Points on a hilly landscape, in no order, each with its height.
From any point a ball takes the steepest step (drop divided by distance) to one of its 3 nearest points. It stops when none of these is lower. Distance is the straight distance between rows; heights are no part of it.
gev: [139  92  44 131 114 153 150  97 124 188 136 143 167 170 115 113 104  59
  90 111  87 211  88 137 118 120]  height 2.60
pubuz: [192 139 117 127 155 127 199 139 158 108 121  81  99 147 141 149 111 129
 123 113 147 117 114 169  86 143]  height 2.99
Nim: [139 111 140  98 150 156  97 139 169 169 137  54 147 166  77 122 106 148
  88  98 142  87 149 108 134 132]  height 4.03
tepu: [128 124  92  97 110 113 138 107  99 119 104 230 160 131 147 110 129  64
 145 161  47 174 107 147 136 160]  height 2.61
Lenir: [153 116 113 157 107 129 171  80 120 166 146 104 107 142 147 116 114 108
 101 110 141 161  94 147 139 118]  height 2.28
sisud: [114 149 136 140 106  47 207  92  39  97 125 213 109 129 175 173 108 140
 182 136 128 110  47 152 163 122]  height 1.72
ton: [166 132 171 126 149 140 131 140 170 136 131  32 100 139 108 135 118 169
 107 105 186  75 155 122 124 122]  height 2.93
leb: [143 130  70 144 139 156 154 144 154 117 103 123 154 112 123 106 146 100
 129 149  59 198 138 162  94 130]  height 2.89
zetev: [ 81 106 126 133  98 138  79  73 108 190 162 133 159 129 110  94 134 105
  92  95 135 162 126 108 184  99]  height 3.77
Ren: [ 91 134  97 179 108 143  95 128 143 105 132 176 145  85 153 104 173 115
 148 163  67 184 140 124 107 120]  height 3.76
Duf: [118 131 213  96 132 112 101 137 107 133 138 117 109 138 104 138 101 166
 142 120 197  74 149 101 173 104]  height 1.80
nube: [163 126 131 133 123 113 187  99 119 150 141 102 100 144 147 138 112 121
 109 111 159 132  91 150 133 128]  height 1.93
Kedof: [125  90 105  86 138 158  93 123 149 182 138  94 161 183  73 125  93 110
  81  87 127 124 134 105 127 134]  height 4.38
Moki: [154 138 144 167 118 112 169 112 119 112 134 112  87 111 163 151 125 147
 134 137 173 122 116 149 122 126]  height 3.64
vukid: [128 148 150 140 161 149  84 181 178  94 109  67 132  96 115 109 157 170
 135 128 126  81 177 102 103 137]  height 4.83
Dape: [148 120  89  81 148 151 122 173 155 130  92 132 181 152  98 123 114  98
 125 134  62 145 135 120  95 160]  height 3.04
Luvu: [123 144 117 160 131 101 181 130 108  42 127 180  83  96 177 162 144 145
 153 163 134 113 113 161  76 137]  height 2.55
Pasa: [121 123 110 151 121 157  93  94 168 176 148  81 157 121 110 100 145 122
  88 105 120 164 140 118 142 103]  height 4.02
naz: [ 91 137 190 156 104  94 142 138  87 119 171 168  90 124 138 172 129 168
 173 143 188 102 122  94 158  95]  height 6.61
kodov: [120 137 182 107 118 103 123 127  90 126 133 158 112 133 128 140 111 139
 146 124 169 103 118 120 166 121]  height 3.13
niv: [131 151 113 102 170 154 121 205 165  70  68 118 146 108 117 111 143 134
 157 153  67 110 170 128  82 163]  height 6.81
dosus: [129  93 157  40 144 133 130 129 102 166 125 109 127 193  65 153  63 123
 100  86 185  69 122 117 163 131]  height 2.81
vofi: [159 140 153 130 156 137 135 158 162  98 118  63 105 114 131 129 138 154
 131 125 159  91 152 129  99 139]  height 4.92
mura: [134 134 162 158 137 152  97 123 176 138 149  40 109 101 113 118 141 177
 102 111 177 105 157 120 130 100]  height 3.16
dol: [164 139 107 114 171 147 157 179 174  87  86  88 127 127 121 129 134 131
 137 133  98 116 154 145  78 154]  height 6.79
Runoz: [144 106  79  92 132 135 139 132 130 146 110 168 163 165 110 125 112  75
 119 129  67 169 105 139 113 156]  height 1.51
Dusi: [ 67 115 146 124  98 120  57 103  91 166 146 191 165 125 121 103 137 108
 119 115 125 151 132  98 189 114]  height 6.44
surok: [ 79 128 128 175  77 115  96 110 111 120 162 193 137  91 152 135 168 117
 150 165 109 164 126 106 141 117]  height 4.54
posot: [131 136  91 122 167 171  88 187 192 154 108  47 190 124  66 104 142 154
 104 105  74 125 167  91 114 135]  height 3.82
Pumav: [142 135 138 115 136 125 125 146 138 106 113 132 127 126 137 129 132 126
 144 138 119 116 144 134 116 151]  height 2.57
toza: [102 144 154 157 127 100 129 163 118  66 151 147  78 100 154 180 163 174
 163 159 180  87 150 113  95 117]  height 0.56
gede: [124 111  87 124 107 129 123  99 112 154 132 182 162 134 142 100 132  72
 123 142  71 185 109 137 141 141]  height 2.47
vakiz: [121 103 129  39 152 136  79 156 119 151 103 156 166 189  70 135  94  97
 114 106 112  89 138 101 128 168]  height 4.56
pilur: [105 129  92 218  98 131 152 114 127  86 163 144  90  81 173 137 161 134
 135 158 131 170 119 142  80 101]  height 4.30
Lig: [168 126  72 133 118 127 204  99 117 130 118 152 122 138 154 125 119  96
 133 142  86 175  86 177 112 138]  height 2.31
doru: [117  94  85  75 143 154  82 144 137 170 110 141 184 191  67 138  81  86
  95  88 104 132 125  96 115 154]  height 4.45
zak: [156 144 164  88 140 103 137 145 113  98 109 149 119 134 136 145 121 131
 155 138 140  89 129 136 134 159]  height 1.57
zese: [ 91 134 100 193  99 145  84 118 153 118 148 148 144  76 147 112 177 123
 139 153  95 182 138 120 121 106]  height 4.35
las: [159 119 163 100 134 125 153 114 121 154 140  93 103 158 114 137  98 133
 107 108 173 100 117 134 143 125]  height 2.18
Nupe: [ 91 134 160 164  81  95 133 107  81 133 160 181 106 119 150 147 133 137
 154 145 154 140 107  99 171 103]  height 7.26
Fola: [131 131 125 158 124 130 119 131 139 100 122 134 122  95 153 122 151 133
 150 149 121 145 139 134 106 128]  height 5.38
kogat: [ 99 121 106 178  78 116 109  83 108 151 155 177 143 108 154 109 149  98
 129 148 102 189 107 121 153 111]  height 5.45
fud: [ 87 119 150  83 124 118  54 133  96 145 119 193 167 140 115 106 133 104
 135 135 109 118 140 101 170 141]  height 2.98
dadi: [113 124 208 103 135 133 100 124 126 156 149  67 107 135  91 126 100 176
 119 105 211  74 156 108 174  92]  height 1.95
fup: [182 132 126 101 151 120 176 142 143 110 110 111 113 147 132 148 113 119
 132 128 126 112 117 155 104 154]  height 2.23
Bugin: [ 73 129 138 165  63  77 143 104  55 130 157 232 115 121 155 151 139 124
 171 159 122 153  91 112 162 111]  height 8.71
vus: [166 145 129 110 132  84 207 110 100  79 113 154  99 137 167 163 108 130
 150 132 137  97  80 180 129 150]  height 0.95
gito: [ 68 106 157  80 130 134  37 117 106 164 126 156 177 146  88  98 129 122
 114 106 130  97 163  90 181 121]  height 4.89
Fepa: [105 118 124 111 132 148  63 107 147 179 141 112 167 136  89 101 136 118
  92 100 116 133 155  99 157 119]  height 2.08
baza: [155 124 149 144 129 140 126 118 163 148 142  57 117 130 117 124 128 145
 106 114 164 120 141 127 132 117]  height 3.19
gepud: [109 131 197 137 111 111 140 105  98 151 159 114  93 132 129 139  98 168
 130 115 207 110 117 112 185  80]  height 3.00
Rom: [104 111 110 115 121 143  79  99 131 176 140 139 169 135 111  88 133  98
 101 114 105 159 133 114 156 128]  height 0.75
Loras: [151 153 154  86 177 128 130 187 153  62  87 120 113 116 138 136 140 150
 159 140 132  68 160 139  91 163]  height 4.29
pudem: [108 121 117 112 109 119  89 115 109 140 119 197 162 127 130  98 142  84
 133 149  82 159 122 116 154 145]  height 2.12
gafe: [157 140 182  75 145 106 150 136 107 120 118 121 108 153 119 155 103 146
 141 118 177  71 125 135 154 136]  height 1.34
bikol: [106 127 111 199  87 134 113  94 129 131 157 149 123  90 160 121 161 122
 132 145 123 180 116 126 131 102]  height 4.17
kuz: [127 137 159 168 104 125 125 118 133 126 153 113 101 109 146 139 139 154
 131 132 170 126 128 123 137 112]  height 3.17
saz: [130 104 109  92 119 125 116 112 105 162 127 161 153 159 114 115 109  80
 110 115 111 147 114 123 145 146]  height 1.09
kani: [121 141  91 131 145 151 150 159 147  72  71 159 146 100 137 107 153 113
 151 173  45 168 156 163  80 151]  height 3.85
tope: [ 99 136 145 178  97 126  98 134 136 108 159 136 109  87 150 138 166 150
 149 147 146 130 141 107 126 114]  height 2.30
deti: [114 132 104 181  89 125 129 108 129 107 134 175 127  91 165 120 154 111
 143 166  93 175 123 139 117 125]  height 3.20
ven: [ 97 147 105 178 123 155  65 137 178 123 133 104 165  64 124 104 178 150
 131 126  93 163 166 107 114 108]  height 0.96
Gedeb: [142 122 159  75 130 118 123 129 109 141 119 147 134 160 110 133 110 114
 123 120 137 100 126 118 148 147]  height 2.26
revuz: [165 122  98 110 131 125 162 124 134 130 111 147 135 145 136 128 119  97
 132 132  93 150 115 153 113 153]  height 1.84
Noz: [132 129  90 215 112 147 139  98 151 128 155 103 112  89 168 113 151 126
 122 142 126 192 121 153  98  95]  height 3.45
Kubi: [100 110 164 110 118 109 166  81  70 181 147 120  98 159 120 122  83 121
 112  80 196 121 102 129 198  88]  height 4.84
Vofoz: [128 132 187 152 120 125 120 126 135 126 158  83  88 113 136 145 127 170
 129 119 202 104 137 112 142 103]  height 2.59
Zavol: [150 118  46 131 121 149 178 115 131 148 117 150 156 150 130 114 120  76
 120 143  52 217  93 165  99 132]  height 2.52
Ligo: [132 135 113  57 166 146  89 206 154 118  76 135 177 148  90 115 127 122
 141 140  51  95 157 100 109 178]  height 5.74
fak: [106 124 110 161 103 146  79  83 150 172 154 122 160  98 122  97 155 126
 101 111 106 182 132 121 154 106]  height 4.69
peset: [119 150 102 158 150 167  69 136 193 167 134  52 188  94  82  94 165 165
  95  90  93 137 171 106 125 110]  height 3.80
nofo: [162 117  54 134 137 163 160 146 161 144 112 109 170 148 106 123 118  93
 112 133  64 205 119 151  90 127]  height 2.63
refez: [154 133 106 163 103  91 217  80  85 123 128 147  91 126 173 151 119 120
 135 127 133 138  66 175 127 129]  height 1.32
nonel: [131 130 114  60 142 128 102 162 133 115  84 181 172 140 113 112 130  92
 144 150  64 122 143 117 127 171]  height 1.63
pap: [170 113 146  53 153 133 153 148 140 143 120  90 117 186  88 173  68 133
 107  92 159  79 112 119 118 150]  height 2.75
vez: [136 149 156 132 127  91 158 139 100  65 125 169  90 107 165 171 127 155
 164 152 159  89 120 144 117 139]  height 4.05
tir: [149 134 110 174 125 130 165 124 139  93 130 118  94 101 162 130 139 125
 136 146 136 149 129 156  94 125]  height 3.90
kog: [116 102 147  84 132 129  99 112 108 170 132 134 141 163  99 116 103 112
 104 101 149 111 137 115 172 130]  height 2.97
vob: [112 134 121 155 120 142  78 128 161 130 127 116 156 100 126 105 159 137
 125 131 102 149 150 111 128 126]  height 2.91
gike: [137 129  86 182 126 156 127 119 161 132 141  96 146  93 141 100 159 123
 121 134  92 195 135 151 110 109]  height 3.09
Tonum: [106 102 157  66 145 140  68 136 124 166 120 120 157 171  76 108 103 130
 104 103 143  77 157  97 165 138]  height 3.63
Potul: [139 154 170  84 135  72 169 130  68  96 120 183 114 136 151 166 107 139
 170 135 154  82  96 148 161 138]  height 1.62
bag: [125 148 186 107 134 114  96 168 122  86 122 148 108 107 137 154 142 170
 168 147 165  73 155 108 128 140]  height 2.49
medir: [149 100  61 116 103 131 183  89  96 186 133 151 131 175 136 124  99  68
  97 105 106 175  60 150 124 135]  height 2.67
Saros: [ 94 141 132 172 126 131  94 161 148  72 141 130 100  81 150 144 176 155
 152 161 140 123 156 107  90 117]  height 3.55
rumov: [156 114  77 108 148 157 135 160 166 144 103 113 171 145  97 126 114 101
 114 126  66 176 129 128  91 145]  height 2.80
Rar: [101 121 143  98 144 154  50 129 155 171 129  81 173 140  72  97 130 148
  93  97 119  88 170  93 155 121]  height 3.15
ved: [107 140 112 182 124 135 130 140 134  66 130 159 100  87 166 138 163 139
 145 169 113 153 144 139  80 122]  height 4.40
tozas: [122  94  96  81 151 168  79 143 153 174 119  99 174 194  56 138  69 118
  83  83 121 115 134  95 106 145]  height 4.42
sefe: [125 134 163 190  95 115 161  98 100 139 171 107  79 112 153 150 124 163
 129 124 194 132 109 120 146  90]  height 3.81
felit: [113 113 117  62 154 146  69 163 140 152 104 131 183 167  78 108 115 117
 114 112  91  98 153  89 134 156]  height 4.68
mefot: [157 123 111 158 121 141 141  99 147 155 142  90 125 129 137 111 133 113
 107 124 128 161 119 139 123 116]  height 2.76
limat: [150 139 133 101 125  99 156 126 102  99 110 180 121 123 154 140 119 112
 154 148 116 122 111 149 127 156]  height 3.02
zogev: [156 133 131  92 126  82 204  98  75 143 126 145 103 162 143 162  94 116
 126 109 152 111  71 154 163 135]  height 1.33
delum: [145 144 160  74 160 124  95 176 136  95  93 143 138 127 117 129 131 142
 158 148 118  70 155 111 122 170]  height 3.47
zag: [200 128  88 158 149 130 227 113 154 112 127  67  83 136 158 149 112 130
 114 118 152 146  98 193  71 121]  height 3.78
Daf: [150 148 181 103 145 107 138 149 114  89 116 133  97 127 142 155 116 159
 157 133 174  72 129 138 134 136]  height 1.67
kato: [180 125 123 118 168 157 146 170 188 134 121  26 119 149  95 141 112 147
 108 104 149 103 147 124  82 137]  height 5.44
gidid: [121 107  74 160  95 147 123  68 127 193 155 123 157 128 131  87 131  83
  84 104 109 210  99 139 150  97]  height 2.83
vere: [129 141  80 171 145 114 223 104 105  28 116 177  81 101 182 139 140 138
 140 162 105 140 102 195  47 125]  height 2.50
keki: [147 107  71 160 114 154 145  96 145 177 144 108 155 138 125 100 128  87
 100 122  91 213 110 145 117 109]  height 2.66
Buta: [138 146 163 122 152 135 105 170 152  88 110 112 119 106 133 129 147 150
 152 141 141  87 160 121 107 147]  height 3.87
teg: [ 94 122 146 119  98  97 111  98  66 141 137 209 136 128 141 117 122 100
 145 144 119 149 105 118 177 125]  height 3.84
Sanu: [136 150 125 132 159 119 148 157 136  42 103 150  89  98 160 145 144 147
 150 158 129 106 148 152  68 146]  height 4.43
vaz: [168 140 110 123 119  83 222  95  97 109 113 150 101 142 168 168 106 118
 139 124 129 116  66 183 136 146]  height 0.67
gega: [120 132  89 162 112 128 154 118 116  78 109 202 123  94 166 117 148 109
 158 178  69 172 120 168 100 143]  height 2.74
Bovo: [131 136 192 145 143 133 107 158 151  95 138  67  90 103 133 146 140 186
 138 126 194  74 160 110 121 114]  height 2.36
Dimoz: [140 136 109 109 102  84 177  99  70 116 113 208 121 135 163 141 118  94
 153 146  93 132  77 163 145 149]  height 2.73
Rogun: [ 86 157 132 148 138 150  47 190 164  90 123 112 149  72 117 113 178 177
 151 145 106  87 182  74 108 133]  height 5.55
Bas: [117 108 109 119 104 121 130  85  81 182 139 165 135 153 135 110 119  77
 101 106 121 168  93 132 173 125]  height 2.32
Gaboz: [105 122 102 246  90 132 155  97 127 113 192 116  76  87 177 145 166 141
 125 151 161 171 109 134 103  85]  height 4.55
fis: [168 129  82 205 122 137 201  90 136 121 143  93  82 115 178 117 134 122
 117 133 140 180 100 182  90 109]  height 4.82
gobu: [ 81 130 168  96 131 132  26 137 124 149 129 134 172 117  94  98 143 153
 128 122 124  90 166  79 169 121]  height 6.52
venod: [161 148 145 120 170 127 145 170 155  72 104  89  93 108 140 139 137 152
 142 139 148  83 153 141  83 147]  height 5.31
dezo: [162 118 123  67 163 144 113 168 155 139 101 104 149 171  83 136 104 119
 122 119 105  98 136 104 103 160]  height 4.99
puzu: [100 118 141 185  79 111 157  60  84 186 170 116  93 125 150 115 115 129
 103 106 178 173  82 124 180  76]  height 3.30
gake: [156 136  99 166 126 104 209 106 111  92 125 132  82 115 177 147 126 131
 137 137 140 137  92 180  97 130]  height 2.48
Morad: [116 134 160 164  92  83 185  85  69 151 147 154  88 133 162 153 107 142
 145 123 176 131  78 129 164 100]  height 4.16
Fivuz: [133 128 121 150  97 108 150  85 100 150 133 148 118 125 155 122 126  98
 119 135 126 165  86 141 146 125]  height 3.54
Sak: [133 150 124 136 114  71 205 109  76  61 114 189  97 113 181 176 122 141
 171 148 129 101  77 174 126 140]  height 1.30
Zife: [165 109 107  96 160 161 129 168 177 154 117  59 146 177  74 147  76 130
  97 100 122 114 127 103  91 150]  height 4.91
rosu: [115 139  89 163 143 156 121 151 156  92  99 127 157  85 138  96 164 123
 138 159  59 182 157 145  94 124]  height 3.40
tivim: [132 116 108  95 158 159  83 155 176 166 124  66 171 161  67 120 111 133
  90 101 108 105 153  98 119 141]  height 4.21
Noto: [162 129 154  32 153 116 134 155 124 120 108 141 136 175 105 156  94 117
 132 118 132  70 122 130 130 169]  height 2.62
bokip: [134 138 129 179 103  96 187  95  89 113 139 150  86 112 170 155 126 133
 148 145 152 131  89 152 133 116]  height 2.53
zesib: [141 145 127 121 138 118 150 143 135  69 105 162 114 112 151 132 144 125
 151 158 107 123 139 155  94 154]  height 3.61
mir: [118 144  91 126 170 162 112 196 174  89  71 102 164  98 119  96 159 131
 140 149  51 147 181 129  92 141]  height 6.14
sofu: [156 122 102 126 163 169 115 173 186 154 113  40 167 146  76 125 112 143
  99 101  95 134 150 104  90 130]  height 4.27
tipif: [100 141 141 126 118 130  71 155 143 105 111 158 149  99 134 115 159 134
 155 157 102 122 158 108 129 146]  height 5.75
Nunup: [104 121 159  37 154 129  50 162 115 145  96 169 174 165  89 112 124 118
 135 128 105  72 155  92 159 165]  height 4.70
nal: [ 94 130 118 191  92 122 117 128 128  95 156 166 109  89 156 138 170 135
 148 166 122 155 135 117 113 113]  height 3.53
beme: [143 132 154 114 148 148  92 149 171 141 128  59 135 131 100 114 133 155
 115 118 146  93 160 108 125 133]  height 3.68
Dodad: [158 147 130 119 146 106 173 135 127  77 106 150  98 120 156 148 124 131
 155 143 129 108 120 163 107 154]  height 3.25
gep: [ 78 101 142 110 114 141  65  88 122 182 150 124 161 138  95  94 125 117
  88  93 142 127 149 103 179 108]  height 4.14
bod: [119 142 148 168 102  88 173 125  91  91 148 167  87 111 172 172 135 155
 155 150 169 116 105 139 131 116]  height 3.48
Vitis: [156 122 138  56 135 106 185 118  90 151 127 127 107 190 106 176  69 115
 111  84 174  94  84 142 150 139]  height 1.49
vesek: [150 149  99 155 135  89 219 105  98  52 115 167  87 108 184 167 124 142
 151 148 130 114  84 190  92 136]  height 1.82
lipil: [118 129 107 120 129 139  86 132 153 144 113 135 176 119 115  96 143 111
 123 133  73 156 146 115 127 139]  height 1.92
fivuf: [ 97 129 155 121 115 131  57 120 139 148 139 138 161 112 117 103 153 137
 126 129 123 126 150  95 156 122]  height 6.34
labu: [137 135 151  94 118  85 183 106  69 130 124 168 106 153 149 150  98 116
 141 120 152 111  81 145 165 133]  height 1.29
Tate: [135 124 147  65 134 116 111 143 108 131 110 171 144 151 123 129 118 108
 136 133 112 104 128 118 147 156]  height 1.98
kamav: [169 130  82 143 159 148 180 147 163  98 103  98 119 126 135 126 128 115
 126 137  90 165 139 173  74 130]  height 4.71
zagu: [ 91  85 106  61 157 165  55 147 139 179 112 113 180 197  44 129  82 116
  86  82 127  80 150  92 137 145]  height 4.48
lub: [144 121  99 125 143 152 110 143 167 157 125  89 168 137  96 112 130 111
 111 118  94 155 143 120 116 133]  height 3.10
koz: [143 122 132 120 125 130 121 116 137 147 130 113 130 142 124 115 121 112
 113 126 130 139 129 125 139 134]  height 3.43
tef: [124 126 133 206  88 122 159  83 109 156 167 106  90 112 166 130 125 132
 117 124 171 164  99 134 149  92]  height 4.06
zuk: [143 138 131 111 156 154 104 175 169 113 103  96 145 118 115 108 142 138
 131 130 100 107 164 115 107 151]  height 5.85
zekib: [134 123  69 187 103 153 119  81 151 165 156 119 155 103 142  91 160 105
 107 126  88 228 114 149 128  96]  height 2.78
nuves: [131 135  77 145 156 170 108 154 185 149 110  63 181 112  93  95 150 134
 107 115  72 171 160 125 104 119]  height 3.41
zapat: [130 132 129 145 140 151  88 135 172 139 127  81 156 109 109 102 145 140
 113 119 115 132 156 112 128 123]  height 3.83
Vufiv: [147 133  82 139 112 111 202  95 100  94 106 187 118 123 175 132 129  97
 151 155  80 154  90 185 104 150]  height 2.54
des: [154 133  93 161 140 149 140 137 166 121 120  90 135 112 132 108 143 113
 126 134  96 169 142 153  93 124]  height 3.60
pab: [ 91 142 146 160  81  63 186  85  42 160 139 188  97 134 158 146 112 128
 155 126 154 135  67 129 173  96]  height 5.65
Mamid: [109 101 114 134  93 113 172  59  66 200 147 131 108 162 137 109  98  88
  96  88 159 161  77 140 178 100]  height 3.12
ronad: [137 138 101 145 160 153 129 170 178 104 104  84 139  99 127 107 153 134
 129 135  88 149 159 139  85 132]  height 4.90
Bodok: [110 132 129 180  81  82 176  93  74 117 145 188  94 112 174 153 129 124
 159 155 136 143  80 140 139 114]  height 3.86
pazil: [172 137 144  91 135  99 183 126 105 119 127 126 105 150 140 156 103 125
 135 117 157  94  98 153 137 144]  height 1.56
lesal: [ 72 123  92 217  81 103 171 128 100  80 198 186  74  96 169 163 199 138
 144 185 132 142 126 121  94  92]  height 3.32
zulo: [103 100 147 101 114 126 127  90  81 175 142 141 131 163 113 113  98  94
 105  94 160 125 113 122 186 114]  height 4.01
fasuv: [ 99 106 188  75 144 131 111 114 107 175 146  92 116 163  70 121  78 148
 109  92 201  75 153 112 190  83]  height 1.68
zoto: [104 135 151 159 102 112 111 148 122  89 148 173 108  98 151 154 160 152
 161 165 149 115 139 106 124 122]  height 0.91
gif: [158 135 157 157 134 139 137 123 156 125 144  52  89 118 140 135 133 156
 118 116 192 112 143 133 117 110]  height 2.87
melod: [138 145  95 153 155 144 156 155 152  69  98 126 118  96 153 115 147 122
 138 153  92 157 148 158  72 138]  height 4.93
tav: [109 133 113 199 108  93 186 129  95  58 166 168  65  99 176 175 158 157
 146 166 160 125 112 139  81 104]  height 3.06
sero: [183 126 131 153 137 134 185 112 144 134 138  62  92 138 144 139 114 136
 106 114 169 126 118 148 114 120]  height 2.29
vumod: [ 97 129 209  81 138 118  76 143  95 140 134 152 132 143 102 132 109 158
 145 122 174  73 149  97 181 109]  height 2.13
vup: [141 126 136 116 109  95 198  78  72 168 143 124  94 163 139 140  93 116
 116  96 168 129  76 148 166 117]  height 1.58
dur: [ 55  93 138  80 137 149  29 103 118 187 134 127 185 149  53  92 127 136
  92  83 140  79 180  97 195 110]  height 6.53
danok: [ 75 134 116 182 100 132  75 150 150  94 155 153 124  72 140 136 195 146
 151 164 111 140 159  96 106 114]  height 4.44
vut: [139 145 184 125 142 123 120 161 127  89 127 106  92 113 139 157 131 173
 150 133 189  72 142 122 117 131]  height 2.07
lagog: [102 119 143 148  87  97 190  56  56 195 147 126  83 153 140 123  96 115
 108  92 178 152  70 140 191  79]  height 2.27
ruk: [158 129  75 183 129 150 175 113 146 115 121 112 112 109 155 112 141 115
 125 149 101 190 119 179  84 116]  height 4.41
Lumu: [ 76 108 111 149  83 124  81  72  87 175 154 195 158 125 139  94 139  76
 115 127 103 184 106 113 185 111]  height 6.94
Senap: [164 127 101  98 170 156 130 182 180 140  99  76 156 158  83 135 104 133
 116 112  95 127 142 112  89 156]  height 4.67
lefup: [112 132 149 204 110 135 112 120 154 116 171  90  99  92 146 141 162 165
 126 133 173 133 138 119 116  99]  height 3.70
guraf: [116 133 153 110 141 140  69 149 151 136 115 111 157 114 112 103 143 140
 130 132 110 107 160  96 140 143]  height 4.88
gepu: [ 79 111 203  73 141 127  78 120  91 165 143 128 126 145  83 118  92 155
 138 102 190  74 162  93 201  87]  height 1.02
datut: [123 134 183  68 143 118  78 165 117 123 113 146 140 137 111 124 128 146
 150 139 140  67 155  99 149 149]  height 3.11
Mur: [105 128 176 121 128 142  67 118 152 165 147  66 137 118  88 108 130 174
  99 109 162  85 168  99 166 104]  height 3.79
gutor: [157 123 100  86 124 100 220  90  86 156 122 135 113 184 138 174  79 103
 109  96 144 124  51 165 141 140]  height 1.47
sapev: [182 131 122  92 165 146 156 171 170 118 106  68 119 163 104 151  99 137
 125 116 136  95 134 128  91 158]  height 5.05
nani: [120 139 148  79 148 132  59 175 145 113  90 141 167 116 110  99 149 135
 145 146  82  87 162  91 131 162]  height 5.47
mal: [130 139  66 175 137 150 185 125 130  72 100 160 115  94 166 107 149 113
 149 169  68 196 136 195  69 125]  height 3.03
Tufu: [107 145 113 154 148 162  71 164 179 114 113  87 169  82 112  94 168 152
 127 123  84 136 172 104 113 127]  height 2.56
nitog: [153 145 191  52 155  99 135 160 107 101 114 141 117 144 124 156 112 154
 161 131 164  54 133 130 149 146]  height 1.16
sunof: [122 146 156 165 146 132 109 169 147  73 138  96  79  96 142 152 154 177
 142 144 182  87 161 109  89 118]  height 2.65
Rop: [162 130 120 184 133 138 162 120 153 121 142  68  90 114 153 122 132 137
 115 121 161 145 126 149 102 111]  height 2.70
fekos: [152 106 106  76 135 137 134 132 130 162 124 122 144 185  97 138  84  92
 102 101 127 135 106 119 116 152]  height 1.50
mos: [130 143 142 171 141 122 130 156 147  63 132 114  80  93 157 145 154 158
 141 149 157 106 146 133  81 122]  height 3.24
sodet: [128 135 125 174 132 160  89 115 188 160 156  43 144  93 106 103 148 161
  95 104 139 144 150 121 128 105]  height 3.52
fude: [115 142 167 121 119 107 106 149 113  98 121 169 118 113 139 146 137 143
 164 152 143  99 139 120 140 142]  height 1.97
sopum: [111 161 124 122 172 150  91 206 163  53  85 109 124  85 135 113 159 163
 152 148 100  91 184 104  78 148]  height 7.50
Miki: [ 96 103 150 124 108 135 103  80 115 186 163 105 131 139 101 105 114 119
  86  93 160 143 133 117 179  88]  height 5.59
lapod: [183 125 146 119 151 142 165 136 163 137 137  44  93 153 119 145 106 146
 100 101 180  97 131 136 115 129]  height 2.64
mev: [126 119 125 167  99 133 117  85 126 159 160 124 132 114 147 109 137 116
 110 127 131 169 115 132 146 108]  height 3.91
Fogar: [ 72 131 192  85 125 123  29 150  99 140 127 177 166 126 102 118 139 147
 154 140 137  84 162  70 179 122]  height 7.51
gifa: [ 98  75  77  98 121 157  95  98 118 192 141 138 177 187  89 115  98  72
  77  79 120 153 120 118 143 130]  height 4.50
dezif: [102 135 181 133 118 134  64 141 146 131 142 113 128 101 119 124 149 170
 139 132 162  94 157  91 149 112]  height 4.46
rok: [ 76 133 187 122 104  94 117 117  65 144 155 195 118 130 129 140 112 139
 161 132 165 121 113  89 188  97]  height 5.06
pak: [147 143 134  85 150 126 118 172 146  85  82 151 144 122 133 125 137 122
 156 150  89 102 147 134 108 171]  height 3.49
ses: [135 115 110  58 136 126 113 138 115 142 105 181 171 172 107 127 112  76
 124 123  81 136 119 117 127 168]  height 1.48
kigu: [128 124 162 108 125 137  95 123 139 155 140  98 135 144 103 112 121 134
 104 112 157 109 143 114 156 120]  height 3.74
sudu: [131 131 128  86 119 116 118 136 111 115  98 202 149 132 140 121 131  94
 155 152  82 130 122 133 136 171]  height 1.73
sasin: [187 114  94 110 132 135 201 118 140 149 128  99 115 171 127 157  85 106
 107 105 131 150  80 156  97 142]  height 2.19

Where does a ball stop that starts at each point below?
vere | vaz
mura | nitog
vofi | nitog
baza | nitog
pubuz | labu
lesal | vaz
pab | vaz
sunof | nitog
